The views of a scene show one set of named points, each view turned or mirrored, shifted and resized as a whole, with a little noise and some points left out.

Scene 1
View 1
fuzom: [ 33   2   0  10 -28 -13  25 -24  23  -4  -5   4  -3 -30  -7  -5   5  11
  17  29 -33   3  21  -8   2  22   9  -9 -15  18  25  23   1  47  -2  -8
 -19  17  -7  10 -23   9  -3 -13  13   3  28   1 -17 -23 -24   0  -2  -7
   0   6  15  38  -4  26  -9]
Resu: [ 28   1  -4   8 -19   3   8 -28  10   6 -12  -4  -8   1  -6 -17  -5  -4
  10   1  10   6  19  -4   9  13   5 -16   3  11   2  12  12  20   2  -4
  -2  11 -11   7 -10   6  -1   5   4  11   7 -10  -3  -7  -6  -4 -23   3
 -21  -1   1   4   0  -8   4]
gipi: [ 33   0  -3   7 -10  -2   6 -24   6  12  -5  -9  -5  -2   3 -17  -2  -2
   3  -2  13   3  18 -12   8   7   7 -14   4   4   1   7   9  12   3  -8
  -2   7  -6   5  -5   1   3   4   8  11   2 -14  -2  -7  -3  -4 -18   2
 -17  -5   3   1   5 -14   5]
Rokom: [ 15  -7  14 -10 -28  37   1 -33   4  15  -9  -4   8  20  -2 -19 -11 -19
  18 -15  46  17  -5  12   8  -3  14 -15  16   5   6   3  20 -16  19   0
   9  12   3 -11  15  -8  -7  -4  -4   7 -19 -14  -9  11  11 -20 -20  27
   0   3 -14 -13   8 -14   3]
nom: [ 27   5   4  10 -60  21  21 -38  21  -5 -18   7 -13  13 -19  -8  -6  -7
  24   8   6  21   8  20   9  21  17 -17   6  30  20  27  25  26  14  -1
  -7  28 -13   6  -8  16 -12  -4  -6  10   7   1 -13  -4 -10 -23 -23  17
 -28  12 -14   8  -3  15  -5]
vuram: [ 26  -6   6   4 -15  10   8 -24   5  10  -1  -4   6  -5   1 -11   0  -3
   8   2  12  11   8  -7   6   4  11 -12   6   5  12   6   8   3   8  -8
  -6   8   2  -6   0  -6   2  -5   9   6  -3 -14 -14  -4  -4 -13  -8   9
   3  -1   4   6   4  -3  -2]
rulik: [ 22  -5   5  -2 -14  11   3 -25   6  14  -2  -4   6   0   2 -17  -5  -6
  11  -2  25  10  11  -4   6   3   7 -13   6   1   4   6   9   3   6  -3
   0   7   0  -5   2  -8   0  -3   5   8  -4 -12  -9   2   1  -7 -14  11
   1  -3   1   3   8 -10   1]
miz: [ 34  -3  -1   8  -6 -12  13 -21   6   8   0  -6   1 -25   4  -8   4   6
   4  15 -10  -3  21 -22   6   8   4  -9  -3   3  11   8  -1  26  -2  -9
  -9   5  -1   2 -15  -1   5  -5  19   5  14 -12 -13 -18 -11  -1  -1  -7
   2  -3  15  19   2   0   0]
mafo: [ 27   0   3   3 -22   4  13 -25  15   6  -6   0   2 -11  -5  -9  -2   2
  17  12  -3   8  13  -4   4  11  10 -10  -3  13  14  11   8  22   4  -2
  -8  12  -4   4  -7   2  -4  -7   8   7   8  -5 -11  -8 -10  -5 -10   5
   0   4   8  16   2   6  -3]
mopur: [ 30   3   0   8 -16  -2  11 -23  11   6  -8  -3  -4 -10  -2 -13  -1   1
   9   6   1   3  18  -9   7  11   8 -13  -2  11   8  11   7  23   1  -6
  -8   8  -7   6 -12   3   2   0   9   8  11 -11  -5 -11  -9  -3 -12   1
 -11  -2   8  10   1   0   0]
Vop: [ 37  -6  -2   7  17 -16   4 -15  -5  18   6 -13   7 -24  11 -10   8   6
  -7   3   1  -5  23 -36   7  -2   1 -10   2 -11   4  -5  -5  12  -6 -13
  -5  -7   8  -3  -8 -12  15  -3  23   5   5 -25  -7 -15  -4   4   1  -7
   8 -12  21  12   6 -16   4]
Fekir: [ 30  -8   3   3   1  -8  13 -18   3  10   4  -4  10 -26   7  -6   6   6
   4  14  -9   1  16 -24   2   5   6  -6  -2  -2  13   4  -5  21   2 -11
 -11   4   4   0  -9  -7   6 -12  20   2  10 -14 -13 -16 -12   1   3  -5
  14  -4  18  22   5   1  -2]
maki: [ 26  -8   9  -1 -15   5  12 -25   9   9   1  -2  11 -15   1  -8   2   2
  14  12   0   9   7  -7   3   4   9 -10   1   4  17   9   3  12   8  -6
 -10   9   5  -4  -3  -7   0 -14  13   1   4 -10 -16  -8  -9  -9  -1   6
  14   0   8  18   4   8  -3]
bire: [ 22 -13  10  -8   8   6   2 -16  -1  22   7  -9  19 -17  10 -12   3  -1
   9   4  19   3   9 -19   0  -5   4  -6   3 -10   9  -4  -2  -3   4  -3
  -3  -2  11 -11   5 -19   5 -13  17   3  -6 -18 -14  -1   2  -2  -1   7
  27  -8  14  10  10 -10   0]
bes: [ 22 -11  11  -4 -15  17   4 -26   4  13  -2  -7  10   1   2 -12  -3  -8
  10  -3  23  12   6  -5   5  -2   9 -14  11   2  11   2  10  -5   9  -6
   0   8   5  -9   6  -9  -1  -7   6   6 -10 -17 -13   3   0 -13  -8  15
   7  -1  -1   2   6  -6  -1]
tegi: [ 12  -5  13 -12 -21  22   5 -28  12  13  -5  -2   9   2  -5 -20 -12 -13
  27  -1  27  11   3   9   3   5   8  -5   3   7   8   5  10  -2  11   6
   1  12   2  -3   5 -12  -8  -8   3   8  -4  -4 -11   8   5  -4 -20  18
   8   3  -2   4   8  -5  -1]
guz: [ 15  -7   9  -9 -20  14   7 -26  13  12  -5  -1   9  -5  -5 -15  -8  -9
  23   6  18   9   9   4   2   8   8  -8  -2   7  12   8   3   7   9   4
  -3  12   0  -1   0  -9  -6 -10   5   5   1  -4 -12   0   1  -4 -15  12
  11   3   3  12   5   0  -1]
View 2
mafo: [ -3   2   3   8   4  -4   3   6   2  -2   7   1  -9   7   3  -5  -9   3
  -1  -9   5  -1  -7 -10  -2   0 -10   1   3  -3  -6  -1  -8  -8  13   3
   8   1   2  -8  -3   0 -14   8  -5  -1  -6  -3   1  -6  -4  -3   5 -12
   5   2   3  -3 -10   2   1]
Rokom: [  2  -2  17 -13  13   1  12   0   7 -18   3   0  17   7   4 -12   4   0
  -7 -13  -6  -4 -12  -7 -20  18   2  -3   1  -1  -1  -2  -6 -14  -4  -6
   0  -6   3  -1  -4   9  12 -12 -14   8  -1   0  11  -4   9  -5  -4  -2
   5   4   6   2   4  -2  11]
miz: [ -5   6   4  10   2  -7   3   5   5   6  10   5  -6   6   0  -8 -10  -1
   4  -8   5  -3  -4 -10   4  -3 -15   2   7  -2  -6  -2  -7   0  11   1
   5  -2  -1  -9   5   0 -17  15   1  -4  -3   0   3  -6 -10  -4   4 -13
   4   6   2  -3 -12  -1   0]
bire: [  4   9   3 -12   8  -9   4  -1  13   0   9   8   8   4  -4  -9  -6  -2
   5  -9  -2  -3  -5  -9  -3   1 -13   1   6   0  -2  -3  -6   4   1   2
   4   0   1  -8   7  -2  -5  -2   1  -5   0   6   4  -3  -5   0  -3   3
   5   1   6   1  -6 -13   4]
rulik: [ -1   3  11  -4   8  -3   7  -1   6  -6   8   3   6   4   1 -10  -2  -1
  -2  -9  -2  -2  -8 -10  -9   8  -7   0   2  -1  -3  -2  -8  -7   2  -2
   3  -4   1  -5   2   6   0  -2  -8   0  -2   0   7  -4   1  -3   0  -5
   6   5   2   0  -7  -3   6]
bes: [  1   2  11  -9   7  -3   8   2  10  -9   6   3  11   6   2 -11  -1  -2
  -3 -13  -3  -5 -10  -9  -9  10  -5  -3   3  -2  -3  -2  -5  -5   1  -3
   3  -2   2  -6   2   3   0  -3  -7   1  -2   1   7  -5   1  -4  -1  -4
   6   3   5   0  -1  -5   5]
nom: [ -6  -8  14  15   3   7   9  12  -5 -18  -1  -8  -7  12  13  -6  -7   4
 -11 -13   4  -5 -14  -7 -14  12   2  -2  -2  -6  -9   2  -8 -26  11  -4
   7  -2   4  -2 -13  10  -6   7 -16  10  -7 -13   7 -11   7  -9  11 -22
   7   6   2  -2  -3  14   3]
guz: [  2   1   6  -3   9  -3   6   3   3  -8   6   0   3   6   3  -5  -5   3
  -2  -9   3   0 -10 -10 -10   4  -7   0   0  -2  -5  -2  -8 -11   7   2
   7   1   4  -5  -5   3  -4  -4  -8  -1  -4  -2   3  -5   2  -1   1  -5
   5   1   7   0  -5  -2   6]
maki: [  1   2   4   0   5  -4   5   8  10  -4   4   3  -1   9   3  -6 -10   0
   1 -11   2  -6  -9  -8  -2   3  -9  -1   5  -3  -7   0  -7  -4   8   2
   6   1   3  -9   2  -1 -14   4  -3  -2  -4  -1   2  -5  -5  -3   4 -10
   3   2   7  -1  -2  -3   1]
mopur: [ -7   2  10  11   3  -3   3   2   0  -1   9   1  -6   6   3  -8  -6  -1
  -1  -9   2  -1  -6 -10  -4   4  -9   1   3  -2  -5  -1  -7  -9   8  -3
   5  -4  -1  -6   0   5  -9  11  -5   0  -4  -3   6  -7  -2  -5   5 -15
   5   7  -1  -2 -12   3   2]
Fekir: [ -1   6   1   3   1  -8   2   6  10   5   9   7  -4   6   0  -7 -10  -2
   5 -10   1  -4  -4  -9   4  -3 -16   0   8  -1  -5  -1  -6   2   9   3
   6   0   1 -11   7  -3 -18  11   3  -7  -3   3   1  -5 -11  -3   3  -9
   3   4   4  -2 -10  -6   0]
fuzom: [ -4  -2  -1  23  -2  -3   1  14  -1   1   4   0 -21  11   8  -1 -18   4
   1  -9  12  -3  -9 -10   5  -7 -13   2   5  -5 -11   1  -9  -8  21   4
  10   5   4 -11  -3  -1 -28  20   0  -3  -8  -7  -2  -8 -10  -5  14 -22
   3   3   4  -5 -13   8  -5]
vuram: [  0   3   9  -1   6  -3   7   4   8  -5   5   4   5   6   1 -10  -6  -2
   0 -11  -3  -4 -10  -8  -7   6  -8  -2   5  -2  -3  -1  -8  -6   3  -3
   3  -2   1  -7   2   3  -4   4  -4   1  -2  -1   6  -6  -2  -5   2  -8
   5   3   4  -1  -4  -3   3]
gipi: [ -8   5  13   6   3  -3   4  -3   2  -1  10   3   0   4   0 -12  -2  -3
   0  -8  -1  -2  -6 -11  -5   6  -9   1   2   1  -1  -3  -7  -7   4  -5
   3  -7  -2  -5   3   8  -4   8  -6   1  -2   0   9  -7   0  -6   1 -12
   7  10  -3  -1 -15   1   3]
tegi: [  3   0   8  -7  11  -3   7   1   4 -13   5   0   7   5   3  -7  -3   3
  -4  -9   1   1 -10 -11 -16   9  -3   0  -1  -1  -5  -2  -8 -12   4   0
   7   0   5  -2  -6   5   4  -9 -12   2  -3  -2   4  -4   5  -2  -1  -2
   5   1   7   1  -4  -2   7]
View 3
miz: [  8  -9   0  11   1  12  10  -4  -8  -4 -10  -1  11  -5   0   1   3  -7
   1   0 -26  -7  -7 -15  -6  -1 -23   1 -16  -3 -19  -7  -4  -2  -7   9
   0   7  -9   3 -21  -4  -1  -3 -20   7  -2  -7   7  -4   2  -1  15  -1
  -7  -7   7  15   3 -10   1]
nom: [ 13  22  29  13  -6 -15   8 -17 -23  20  -1  -7  -5  -7 -28  -9  18  -6
   2  13  12 -11  -4  -8   1  -6   1  13 -13 -13   2 -15   0  -4  -8   8
   4 -14 -23  14  15  -7 -17  -6   1  -1  -7 -25  -2  -5  14   3 -17 -12
 -23 -16   9 -10  -4  -8  17]
Fekir: [  5 -11  -5  11   0  16  10  -4  -5  -4 -11   0  14  -2   6   2   1  -7
   3   0 -31  -1  -4 -20  -6   0 -23   4  -8  -1 -14  -3 -11  -1  -6   8
  -1   5  -9   6 -23 -12   3   0 -19   5   1  -9  11  -6  -1   0  15  -2
  -5  -7  15  15  -1  -7   1]
Rokom: [  7  -2   6  -3 -16 -21   4 -14  -5   2  -7  -9   1  10   6  11  17 -10
  -8  -2   8   0  -4  -1   2  11  -5  19   8  -6  28 -10 -20   0  -8   6
 -17  -7  -1  11  21 -27  -4  22  -4 -16  -6  -3  11 -13   6  10 -22 -18
 -16 -12  10 -30 -28  18  21]
fuzom: [ 13  12  13  20   6  16  12  -7 -19   9  -3   1   5 -16 -19 -12   5  -1
   7  11 -23  -4   3 -21   0 -13 -18   3 -21  -9 -27  -2  -1  -7  -7  10
  15  -2 -25   9 -20   0  -3 -19  -7  12  -2 -24   5  -2   4  -5  14  -3
  -7 -12  16  22  13 -26   0]
rulik: [  7  -6   2   3  -7  -7   4 -12  -5  -6  -9  -4   4   5   6   5  10 -11
  -4  -5 -10  -2  -6  -7  -2   4 -16  10  -2  -4   5 -10 -14  -3  -6   7
 -11   1  -4   5   2 -14  -2  10 -11  -6  -4  -4   9  -9   6   6  -4 -11
  -8  -9   8 -10 -15   7  11]
bes: [  6 -10  -1   1 -11  -6   9  -9  -4   0 -10  -7  10   5   7   9  11  -8
  -5  -3 -11   1  -4 -11  -2   8 -13  15   4  -3  13  -6 -17   0  -6   6
 -12  -2  -2  11   4 -22  -2  13  -9  -7  -2  -6   9 -11   4   7  -5 -11
 -13  -9  12 -10 -17   9  12]
guz: [  8   4   4   8  -4  -6   6 -11  -8   0  -4  -2  -1   3   3   5   8  -7
  -2  -4 -12   4   6  -9   4   1 -15  12   0  -9   2  -3 -19  -7 -10   8
  -6  -4  -9   8   1 -19   0   3  -3  -6  -2  -9  11 -12   3   6  -4  -8
  -5 -10  12  -9 -14   0   9]
gipi: [  9  -9   6   5   1  -5   3  -9  -6  -7 -10  -5   4   1   4   1   9 -12
  -6  -4  -6 -10 -14  -3  -5   2 -15   2 -14  -2  -6 -16  -4   0  -5  11
 -10   4  -4   0  -5  -4  -5   7 -21   1  -7  -1   6  -4   9   7   1  -6
 -11  -8  -2  -6  -5   5  10]
Resu: [ 10  -1   7   5   1 -10   2 -12  -9  -4  -7  -3  -1   0   1  -1  13 -13
  -6  -4  -4  -7  -8  -3  -2  -1 -12   4 -13  -6  -6 -13  -8  -2  -6  11
  -9   1  -7   2   2  -6  -7   4 -14  -2  -9  -4   6  -7   9   6  -6  -8
 -10  -9   0  -8  -7   3   9]
bire: [  5 -18 -15   2  -7   7   8  -6   1 -11 -13  -1  12   7  21  11   3  -8
  -5  -9 -27   6   0 -14  -1   8 -23   9   3   0   3   0 -22   0  -6   7
 -14   5   0   7 -12 -23   7  14 -15  -4   0   1  15 -12  -2   6   8  -7
  -1  -7  15  -2 -16   6   5]
mopur: [ 10  -2   8   9   1   0   5  -8 -12  -1  -7  -4   3  -4  -7  -2   9 -10
  -1   1 -12  -8  -8 -10  -3  -2 -16   4 -17  -6 -11 -11  -5  -2  -5  11
  -3   1 -10   3  -5  -3  -6  -1 -15   3  -4  -9   4  -6   7   3   4  -4
 -11 -10   4   2   0  -4   8]
Vop: [  7 -28 -13   3   0  14   6  -3   0 -18 -16  -3  18   0  18   6   0  -9
  -5  -8 -32  -6 -13 -14 -10   5 -26  -1 -12   3 -13  -7  -9   3  -5   8
 -10  13   1   0 -26  -7   4   7 -32   3  -2   3  10  -6   0   3  16  -2
  -5  -2   3  12  -3   3   4]
tegi: [  9   4   3   5  -8 -13   3 -14  -5   3  -6  -1  -2   6   3   6  10  -9
  -5  -5  -5   7   5  -5   4   2 -13  15   5 -10   9  -6 -20  -5 -11   8
 -11  -5  -7   8  10 -21  -1   9   1 -10  -6  -6  12 -13   5   8 -10 -13
  -5 -11  12 -18 -19   6  11]
mafo: [ 11   4   7  13   1   3   7 -10 -11   0  -6   1   2  -4  -6  -3   6  -6
   1   0 -17  -2   1 -14   0  -4 -16   4 -10  -8 -13  -5 -10  -5  -8   9
   0  -2 -14   6  -8  -7   0  -6  -7   3  -4 -12   9  -7   5   1   6  -7
  -4  -8  11   5  -1 -11   4]
View 4
mopur: [  3   0  -3   2   5  -3   6  -5  -3  -1  -2  14   7  10  -6   2  17  -1
   6  -4  -1  -7   5   2  -8   5   7 -18   6  -5   2 -11 -19  -6   5  -2
   8  -2  -6  -1   2  -9 -13  11   0   6   9   6  -4   6   5  -3   3  11
  -1  -4   7   0 -15   2   6]
Fekir: [ -5  -4  -8  -9   5  -8   4  -7   0  -4   1   7   3  13  -9  -2  10   2
   5 -11  -6  -7  -1  11 -10  -5   3 -13   4  -5  -1 -23 -21   4  11   8
   7   1 -14  -1   0  -6 -18  13  -5   9  25   5  -7   4   0  -4   7   7
   8  -3  13 -11 -18  -1  -4]
tegi: [  5  14   4  -2   4  -4   5  -2  -6 -11   5  13  -1   2   0   9  15  11
   2   3  -5   4   5   4  -5   4  -6 -14  11   8   3 -12  -7 -12   6  -5
  10  13  -4 -11  -1  -6   6  -3  -7   5  -3   4   3  -1  -8  -2  -4   1
   6 -13 -10  -7  -8   3   8]
vuram: [ -2   9   1  -7   3  -6   5  -4  -5  -9   2  12   6   5  -6   5  14   6
   0  -4  -3  -1   8   3  -3   7  -5 -17   9   1  -1 -11 -15  -4   9  -5
   9   7  -5  -7   2  -7  -1   2  -3  10   6   7   1  -1  -3  -2   1   4
   2  -7   1  -9  -9   1   8]
bes: [ -1  11   4 -10   6  -8   4  -4  -7 -11   5  13   4   2  -4   6  11   8
  -1  -7  -6   1   9   7  -3   8  -9 -17   8   5  -2 -13 -12  -2  10  -8
  12  10  -4  -9  -1  -6   4   0  -5  12   5   7   2  -3  -8  -1  -1   3
   4  -6  -4 -13  -5  -2   5]
maki: [  2   2   0  -3   9  -6   7  -6  -3  -6   3   8   1   5  -5   3  11   3
   4  -7  -8  -4   1  12 -12  -2   5 -12   5   2  -1 -23 -18  -4   9   4
   9   7  -9  -4  -3  -5  -8   7  -7  12  13   4  -4   3  -2  -7   0   8
   8  -5   3  -6 -11   0  -3]
Vop: [-16  -2 -11 -18  -5 -10  -3  -7   0  -7  -1   9   8  19  -9  -3  10   4
   1 -11  -2  -9   2   6   0  -1  -8 -18   3 -12  -3 -13 -25  11  18   2
   8  -3 -14  -1   4  -8 -19  10   0   7  29  10  -8   0  -1   1  10   6
   3  -1  18 -16 -21  -3  -1]
fuzom: [ 12 -12  -6  11  17   1  14  -8   1   9  -5   6   0  10  -2  -2  18  -9
  14  -6  -7 -12  -4  12 -25  -5  30 -12   2  -3   7 -27 -23 -10   0  14
   2  -5 -11   6  -2  -5 -25  22  -5   6  16  -2 -12  16  12 -14   4  16
   6  -2  14   9 -19   4  -4]
bire: [-12   9  -4 -21  -5 -11  -2  -5  -2 -16   7   7   0  12  -7   2   6  15
  -1  -3  -4   0   0   9   4  -4 -18 -15   7  -1  -3 -17 -13   6  21  -1
  12  11 -15 -11   2  -5  -3  -3  -8   9  20  11  -3  -5 -11   3   5   0
  11 -11   1 -23 -13  -4   1]
Rokom: [  3  21  10  -5   4  -9   4  -2  -9 -16   5  17   6  -5  -3  13  13  11
  -5  -2  -3   8  14   2   0  15 -15 -19  12  11  -4  -6  -6 -10   6 -16
  14  16   2 -15   0  -8  19  -9  -6  13  -8   9  11  -7 -11   0  -7  -1
   1 -11 -15 -11   3  -2  14]
rulik: [  0  10   1  -6   2  -7   3  -4  -6  -8   2  15   5   5  -4   5  14   6
   1  -2  -4   0   7   2  -2   5  -7 -18   9   2  -2 -10 -14  -3  10  -7
  11   7  -5  -9   2  -6  -1   0  -5   7   7   7   1  -2  -4   0   0   5
   2  -9  -1  -8 -10   0   9]
mafo: [  6  -1  -6   3   9  -1   7  -4  -1  -1  -2  10   2   9  -3   4  16   2
   8  -2  -5  -7  -1   7 -13  -2  13 -14   7  -1   5 -18 -17  -9   5   6
   7   1  -9  -1   1  -5 -14  11  -5   5  11   2  -6   6   3  -8   1  10
   4  -7   6   1 -17   3   2]
guz: [  5   7   1   0   5  -3   7  -3  -4  -9   3  11   0   5  -2   6  14   9
   4   2  -5   0   1   7  -8   0   1 -14   8   7   4 -16 -10 -10   7  -1
   9  11  -8  -9  -1  -6  -1   2  -7   6   5   5   0   0  -5  -4   0   3
   7 -12  -4  -4 -12   2   4]
Resu: [  5   3  -1   3   4  -2   6  -2  -3  -1  -5  19  10   9  -4   6  20   2
   4   1   3  -4   9  -4  -6   9   3 -22  10  -2   3  -4 -17 -10   3  -6
   8  -2  -3  -3   4 -11  -9   8   2   3   2   5  -1   4   5  -3   2   9
  -2  -4   6   2 -14   5  13]
gipi: [ -1   5  -3  -4   0  -5   2  -3  -4  -4  -2  16  11  12  -6   3  14   2
   1  -3   1  -5   9  -3   0   8  -2 -22   9  -5   0  -3 -20  -2  10  -6
   9  -2  -5  -3   5 -11  -8   8   2   5   7   8  -2   3   2  -1   4   9
  -3  -3   8  -5 -15   4  12]
View 5
mopur: [  3   5   1   2   7   0   0  -2  -3  -8   3   0  -4  -2  -1  -4  -1  -6
   8  -7   5  -4  -2   1  -3   0   7  -1  -1  -2  -5   4   1   0  -2  -1
   5   2   2  -7  -4  -4 -13  -6   7   2   9  -1   4   3   2 -10  -1  -3
  -4   0  -7   4   8   3  -3]
gipi: [  0  -1   0   3   1   2   1  -3  -3  -8   3  -2  -4   2   2  -6  -4  -8
   6  -5   1  -2   2  -2  -5  -2   5  -4   2   2  -4   2  -1   2  -4   1
   1   1   5  -5   0  -3 -11  -4   6   4   5   1   6  -1   2  -8   0  -9
  -1   2  -9   5   6   2   1]
Resu: [  2   1  -1   5   6   0   0  -2  -2  -8   6   0  -3   2   1  -3  -3  -8
  10  -4   2  -3   0  -1  -1   2   8  -2   1   0  -7   3   2  -1  -6  -1
   1   2   1  -7   1   1 -13  -6   8   4   8   2   3   3   2 -10   1 -11
  -4   3  -9   2  10   5   0]
miz: [  4   7   6  -2   9   1   2  -4  -6  -9  -4  -6  -6  -3  -1  -6  -3  -2
  10 -10   9  -3  -2   3 -11   1   4  -1  -3  -2  -2   3   1   0   0   0
  11   1   4  -5 -12 -10 -12  -5   6   1  11  -1   8  -2   4  -7  -6   8
  -3  -1  -6   8   2  -4  -6]
vuram: [  3  -2  -4  -3   1   4   2  -3  -2  -1   6   4  -6   1  -1  -9   0  -8
   4  -1  -2  -5   0  -3  -4   0   4  -1  -2  -2   0   7  -3   3   0  -1
   4   5   0  -5  -6  -7 -10  -3   5   4  -1  -5   3   0   5  -9  -4  -5
  -6  -1  -6   4   0   0  -4]
nom: [  8   7  -4   5  13  -3   0  -1  -2  -2  14  15  -8  -5  -5  -2   4 -14
  11   1   1 -11  -5   2   7   8  12   4  -2  -4 -10  12   2  -3  -2  -5
  -1  11 -10 -11   3   9 -17 -14   7   1   7  -1 -10  20   1 -20   1 -16
 -17  -3  -4  -5  13  14  -3]
rulik: [  0  -6  -8  -3  -1   4   0  -2  -2   0   9   4  -6   4   2  -9  -1  -6
   4   0  -2  -3   3  -5  -2   0   5  -3  -1  -2   1   7  -4   4  -1  -2
  -1   3   0  -6  -2  -5 -11  -2   4   4  -1  -2   3   0   7  -8  -2  -9
  -3   1  -7   3   1   1  -2]
bire: [ -1  -9  -8  -9  -3   5   1  -1  -2   0   6  -1  -6   5   4 -13  -2  -1
   3  -4   1  -1   4  -5 -10  -1   0  -4  -6  -2   7   6  -7   5   3  -2
   4   1   5  -5 -12 -16  -9   1  -1   4  -5  -7   8  -9  11  -2  -9   3
   0   0  -8   8  -9  -7  -7]
bes: [  0  -7  -8  -6  -3   4   1  -2  -3   3  12   7  -7   5   1 -13   0  -7
   2   0  -4  -5   4  -6  -2  -1   4  -1  -1  -3   2   8  -6   6   1  -2
   0   5  -1  -4  -4  -8 -10   0   2   5  -6  -5   1   0   7  -8  -4  -8
  -5   0  -6   2  -3  -1  -2]
Fekir: [  4   7   4  -6   7   2   2  -3  -6  -7  -3  -4  -6  -2  -2  -8  -3   0
   8 -10   8  -2  -3   3 -10   0   3  -1  -6  -3   1   4  -1   1   2  -2
  12   1   4  -6 -16 -14 -11  -3   3   1   6  -5   8  -4   6  -5  -9  11
  -4  -2  -5   8  -3  -7  -8]
Vop: [  0   1   6  -5  -1   4   3  -5  -6  -9  -6 -12  -5   3   3 -11  -7   0
   3  -9   4   1   3  -1 -14  -6   1  -4   0   1   2  -1  -2   5   0   4
  11  -2  13  -2 -12 -13  -8   1   3   5   4  -4  13 -11   4   1  -5   8
   4   3  -8  12  -5 -10  -2]
maki: [  4  -1  -4  -6   4   2   0  -2  -3  -2   6   1  -6   1  -1  -9   0  -3
   6  -5   5  -5  -1  -1  -8   2   3   0  -6  -2   2   7  -3   2   1  -4
   6   4   1  -6 -10 -12 -12  -3   3   1   1  -5   3  -2   9  -8  -8   2
  -5  -1  -6   4   0  -2  -7]
tegi: [  0  -9 -17  -4   0   2  -2   1   1   2  17   7  -6   6   2  -9   2  -5
   5   0   0  -5   1  -7   0   4   4  -2  -7  -4   3  11  -6   3   0  -8
  -4   5  -3  -9  -2  -6 -14  -2   3   3  -5  -2  -3   2  12 -11  -6 -12
  -6   0  -9   1   2   5  -5]

In a view up to two points have been moved. Name them for each view, in the order of its rows, or write -.
view 1 | mafo
view 2 | -
view 3 | Resu
view 4 | vuram, bire
view 5 | maki
